Points, in no order, along strands that fork and pass close to each other.
Two points are linked if the straight distance between their rows is under 35.2. Some points are linked to none.
lodo: [  4   2   2   6   6   0  -8   3   9   8  -8 -17  16   4 -17 -17  -5  10
   2   6  -9]
genud: [ -1   0   4  -3   2 -19 -14   7 -19 -16   0  -4  15 -17  28   2  -2 -10
   2   2  32]
Sema: [ 10  12   1  -6  -3 -14   5   9 -11   0  -4  -1  -6   5   4 -17   0 -25
 -17  -8   9]
noto: [ -7 -18  -7 -16  -2 -19   3  19   0  -2   8  23 -11 -19  21  12  -7 -16
  -9 -18   3]
bega: [ 16   5 -10   1 -19  13  -5 -11  10  -7 -15  -7 -12 -10 -30 -18  -2 -11
 -13 -17 -16]
vifos: [-19  18  -3   6   6  30 -11 -18   0 -22   3   3  -2  -1  10  20  15  25
   9  14   7]
gesul: [  7 -13   0   1  -5   1 -21   9   2   7  -5 -18  18 -16 -12 -29 -10  -1
  -1  -3  -1]
Sus: [-15   4   3   1  -6  16 -13   3   2 -20  -3   5   0 -15   9   2   0   1
   2  -3   5]
Dipa: [-16  -8   9   4  19   6   4  -9   5 -10  -1  14   3 -15  23  35  -7  23
  17   5   8]
nad: [ -4 -12  -3 -17   4 -13  21  20   6  17   5  20 -13  -1   7   3  -8 -12
 -12 -17 -15]
Totu: [  0  15   7  20  10  11  -4 -18   0 -23  -7   2   1   2  -2  24   4   9
  12  23  15]
Laves: [-12 -12  14   4  -7   8 -13   1  16  -4  -3  17 -12  -7  -8   9  -2 -12
  15  13   0]
Lumik: [  5   4 -13   4  -3  11  18 -11  16   9   7   3 -19  21 -20   3  12  -2
 -12  -3 -15]
Bebeg: [  7  -7  -1  -9  -4 -24 -12  14 -17 -14   5   0   4 -18  26   4  -4 -15
   2 -13  15]
dasum: [ 12  12  -8  12   1   3  22 -19  -1   4   5   1 -15  20 -14  11   6   5
  -7   2 -12]
sal: [  4 -32   2   7  -2 -11 -16   9   5  -7   2   6  14 -27  15   9 -15  -1
  10 -14   2]
bizu: [  2   7  -2  13 -14  13 -11 -13  11 -11 -11 -10   0   0 -29 -10   5   5
   1   7 -10]
bime: [ -7  -3   0  -4  13   1  13   3 -13  -2   3  -3  12  -8  24  20 -11  26
   3 -12  -3]
zofe: [  8  -2   3   1   9 -12  -1  16   6  22  -3  -8  17   3  -7 -20 -10   1
  -1   1  -7]
sez: [ -8   7  -5  -9  -2   9  -2  14   3   3   3   1   3   4   1 -18   2  -7
 -11  -3   1]
kogu: [-10  22  -6  -1   9  14  -5  -1  -2   1   6 -15  14  23  -5 -20  22  10
  -6  14   7]
mife: [ -6  17   1 -12   6  -1   3   2 -30  -4   2 -14  12  -2  27  -3   1  14
  -6   0  21]
zib: [-14 -14  21  -3  -4   3 -20   4  19  13   8   7  -3   3 -26 -12  -2 -10
  16   5 -11]
kosav: [ 17 -22  -3   3  -3 -25 -11  12  -9 -10   4   0  12 -20  15   3 -12  -8
   4 -16   6]
pesog: [  5   6   2   0  20 -12  18  10  -4  17   1  -1  10  16   4   3  -5   9
   0  10   1]
rul: [  4  10   2  25  -6  15  -5 -24   8 -20  -5   3  -6   6 -12  21  10   2
   7  21   4]
sopo: [  1   0  -6 -14  -6 -15   7  10 -15  -6   2  15 -19 -21  22  10  -6 -17
  -9 -21   9]
Fonim: [ -1   6  -2  -4  -6   3   0   9  16  16  -1  10 -12  16 -16 -23  10 -34
 -14  -1   3]
duli: [  2   3   4  25  11   0   3 -11  15   6   5  -7   7  26 -18   0  18  11
  12  29   5]
notem: [ -3  -6  11  15   8   4  -4 -11  18   3  -5  -7  13  15 -16   1   8  19
  22  18  -1]
Mune: [ 12  10  -1   7  10  -5   6   0  -2  13  -5 -24  20  17 -17 -19   2  14
  -2   6  -5]
Vagud: [-15 -13   4  -3  16   5  14  -5   8   3   2  14   0  -8  15  31 -10  30
  15   1 -10]
vel: [  4   4   0  19   8  -1   8 -13  15  12  10  -2  -2  32 -17  -4  19   0
  -6  21  -6]
tanet: [-14   9   2   5  11  18  -4 -16   0 -20  -4   8   2 -12  19  32   2  23
  13   7   7]
Sek: [ 15   7  -3  -3   6 -11  33 -19 -12  19   6   6 -31  18   0  26   9 -10
 -12   3   4]
gem: [ -8   6   1  20   1  19 -15 -20  10 -18  -2 -11  11   8 -12   1  19  16
  18  24   3]
Vog: [-12 -14   5  -7  -5   2  -2  12  20  17   4  12  -8  10 -15 -11   1 -12
   3   5  -9]
Dese: [  2  13  -7  17  -1   5   8 -14  16   4   8  -4 -13  26 -21  -7  19 -14
 -15  16   8]
tunog: [  3  20   2 -13   3  -7   7   4 -23   7   1  -8   3  12  10 -11   4  -3
 -12   6  16]
Bofe: [  1 -15  -1  -4  -7 -11  -8  23  13   9   0  12  -2 -10   0 -17 -10 -31
  -6  -2   3]
fenu: [ -3  13   0  -9   1  -6  -7   8 -22 -13   4  -5  11 -11  21 -10   1  -4
 -10  -1  21]
keti: [  0  29  -6  -4   8   3   3   3 -13  10   4  -9  10  26   1 -20  12   3
 -12   6   9]
gonul: [-18  10   1  11  -2  33 -22 -18   8 -23  -1   3  -2   3  -4   7  25  15
  15  21   5]
kubif: [  7   9  -6   4  -9   9   1  -6  22   3   2  -1 -11  23 -25 -22  17 -24
 -17   4   1]
vilu: [ -1   5   2  19 -11  21 -11 -24  11 -14  -2  -6  -2   6 -23   3  15  10
   7  17  -6]
firud: [ 20  12  -5 -10 -11   1  25 -14 -15   0  -4   2 -28   8  -2   6  -1 -15
 -12 -13   0]
Faf: [ 15 -20  -8  -1 -10  -7 -29  12  -2  -7   0 -14  19 -23  -2 -28 -10  -9
 -10 -15   1]
Tida: [-10  14  -1   2   2  13  -7  -1  -5 -18  -4  -5  10  -1   3  -3   6  10
   0   3   6]
tavi: [-10  -8   3  -3   5  -9 -12  19   0   1   2   2  19  -9  18  -9  -5  -9
   0  -4  16]
tel: [ -1  -8  -2  -9   7  -7  25   8  11  20  -1  24 -21   9  -6  13  -3 -12
 -14  -9 -13]
far: [-11  23  -5   4   4  21 -12  -2  -4 -18   0 -10   7  13  -1 -10  23   8
  -5  16  15]
Sume: [-10 -18   8   8  -5   4 -13   1  14 -12  -4  21  -3 -22   8  15 -12 -12
  18   5   3]
Zofim: [  4   9  -8 -11  -6   3  16  -2 -12  -3   1   3 -18   1   6   8  -3  -6
 -15 -17  -4]
Pamu: [ -3 -25   8  14   3  -7 -10  -1  11 -11  -4  12  11 -23  18  21 -13  -2
  20  -1   6]
bul: [  5   0 -10 -15 -15 -12   2   0 -30 -13   2   3 -14 -17  30  15  -4  -6
  -2 -16   4]
kenas: [  3  -5 -11  -3 -24  21 -12 -13  11 -12  -9   0 -16 -23 -19  -3 -12   2
  -5 -17 -25]
morav: [ -9 -10   2  -9 -18  16 -13  -2  14   7   1   4 -11  -7 -31 -13  -4  -2
   1 -13 -21]
kazoz: [ 24   0  -5 -12 -13 -21  12   2 -35  -1  -4 -16  -8  -4  19   4  -9   4
   2 -14  -8]
rov: [  6   6  13   3  11 -15  12   1 -20  -6  -3  -8  10  -2  17  12  -5   7
   8   9  12]
segil: [ 22  -3   8   4   9 -26  19   1 -22   7  -4  -9   8   0  15  13 -15   8
  10   4   5]
patag: [ 0 -6  3  1 21 -6 25  0 -2 11  7 11 -2  4 13 31 -5 23  7  1 -5]
nep: [-20   5  -7   5 -10  29  -9 -19  11 -11  10   8 -16   9 -10   4  28  -1
   1  12  -3]
Zibam: [ 14  -2  -8   5 -12  12 -11 -13   5 -17 -11   3 -11 -25  -5  12 -15   4
  -2 -17 -24]
Lofu: [  4   1  -3  -2  11 -11  32  -6   3  21   7  18 -23  16  -6  19   6 -15
 -15  -2   1]
Pivu: [  5 -13  -8  -3 -13  -3 -18  13   1  -6   1  -1   8 -23   4 -14  -6 -14
  -4 -13  -4]
mapes: [-15  -5   6   3  17  13   0  -1   8   2  -1  -7  16   4   9   4   1  32
  19   0  -1]
Kob: [ 10   4   3  14  -1  -4   5 -11   6  -9  -6  16 -14   1 -10  23   0 -11
   1  11   2]
Lor: [ 13  -2   4  -2  10 -25   5  17  -3  15   2  -4  17   2   8 -15 -13  -8
  -7  -2   1]
Bef: [-26  -5   3  -9 -16  17 -20  10   7 -17   0  17  -8 -20   9  -1   1 -13
  -1  -2   5]
miki: [ 20  11  -6   2  -4  -2  27 -23 -12   7   2   2 -24  14  -6  18  -2  -5
  -9  -8  -9]
Tema: [  4  13   6  -2   4  -5   9  -7 -36  -9  -3 -15   8   0  25  11   0  18
   5   8  18]
zelev: [ -5  -8  -5  -4  -1   3  12   3  19  18   5  10 -13  18 -18  -2   6  -8
  -4   1 -20]
kiga: [ 14   2   3 -11  -1 -25  20   2 -36   5  -3  -5  -7  -4  24  14  -9   7
   7  -3   1]
lovo: [ -5  -1   5   2 -14  10 -18  -8  15   2  -4  -6  -5  -2 -40 -19   3  -4
   5   3 -12]
ralim: [ -8  -6  -9 -11 -18  21  -7 -10  12   4  -1  -3 -12 -12 -26  -5  -8  16
   1 -18 -32]
Kova: [ 10  10  -1   2  17  -9  19   0  -5  19   1 -16  15  27  -9  -3   2  18
  -2   9  -8]
tavo: [-16  -8  12   8  15  11  -9 -11  14   4  -5 -13  17   9  -4  -1   7  33
  31  11  -4]
Sen: [ -5 -28  -1 -11   2 -17  10  23   7  13   6  23  -6 -14  12   7 -17 -12
  -3 -17 -11]
Lome: [  0  -6  -2 -13   4 -24  -2  22  -9  14   7   2  16  -8  20  -8 -11 -10
  -9  -4  11]
duf: [-16 -10   2  -1   8  10 -13   5   8   0  -2 -15  25  -1  12 -12  -3  22
  11  -4   4]
rif: [ 23  11  -2  -2   1 -14   2   6 -18  11  -1 -21  15   5  -4 -22 -11   2
 -10 -11  -4]
mabi: [ -7  -9  18  10 -10   5 -21 -13  22   5   3   0  -2   5 -38  -8   7  -5
  18  13 -10]
bonog: [ -4  -4  -3  -9  -6  -8   4  19  15  14  -4  18 -13   5  -4 -14   1 -32
 -14  -7   2]
piz: [ 14   5 -10 -13 -16 -11   2   0 -37 -16   0 -14  -3 -14  30   4  -4   6
   2 -21   2]
budoz: [  0 -25  -1  -9 -11  -7 -11  19  11  11   2   4   2 -18  -7 -15 -11 -16
  -4 -16 -10]
tesu: [-21  -6   4  -7   5   9 -11  12   7   2   1   0  15  -4  14  -8  -4   6
   7   5  11]
dife: [ -5  -4   0  -5  24  -6  25   7   4  18   3   4   3  17  -2  16   0  19
   2   4 -10]
monol: [ 11  17   3  -3  -7  -5   6  -1 -23  -5  -4  -5  -9   4   7  -6   5 -19
  -9   2  18]
pigu: [ 12   4  -6  -3  -2  -4 -10  11  -3   4  -5 -20  19  -5  -7 -32  -7  -1
 -14  -8  -4]

A fork is a point with three links, a tip a point with one. Leave the first point through the second and follow the links. Name the first fork or tip that comes.
Faf; Pivu | vilu
notem; duli | rif
Sume; Pamu | miki
Tema; mife | Laves

Follow the links from the first point to the second, and from the first to the third. Name the last point that the two ways share.
kosav; gem; ralim | lovo
Zibam; Dese; dasum | lovo
Kova; Totu; Zofim | vilu
firud; lodo; Totu | vilu

A fork is a point with three links. Follow the links from the first point to the second and name the forks in between, in order.
Vagud; Lofu | vilu > lovo > miki
tavi; lovo | vilu
zib; sal | miki
Sume; morav | miki > lovo
tanet; Vog | vilu > lovo
fenu; Totu | miki > lovo > vilu
vilu; bul | lovo > miki
Zibam; Dipa | lovo > vilu
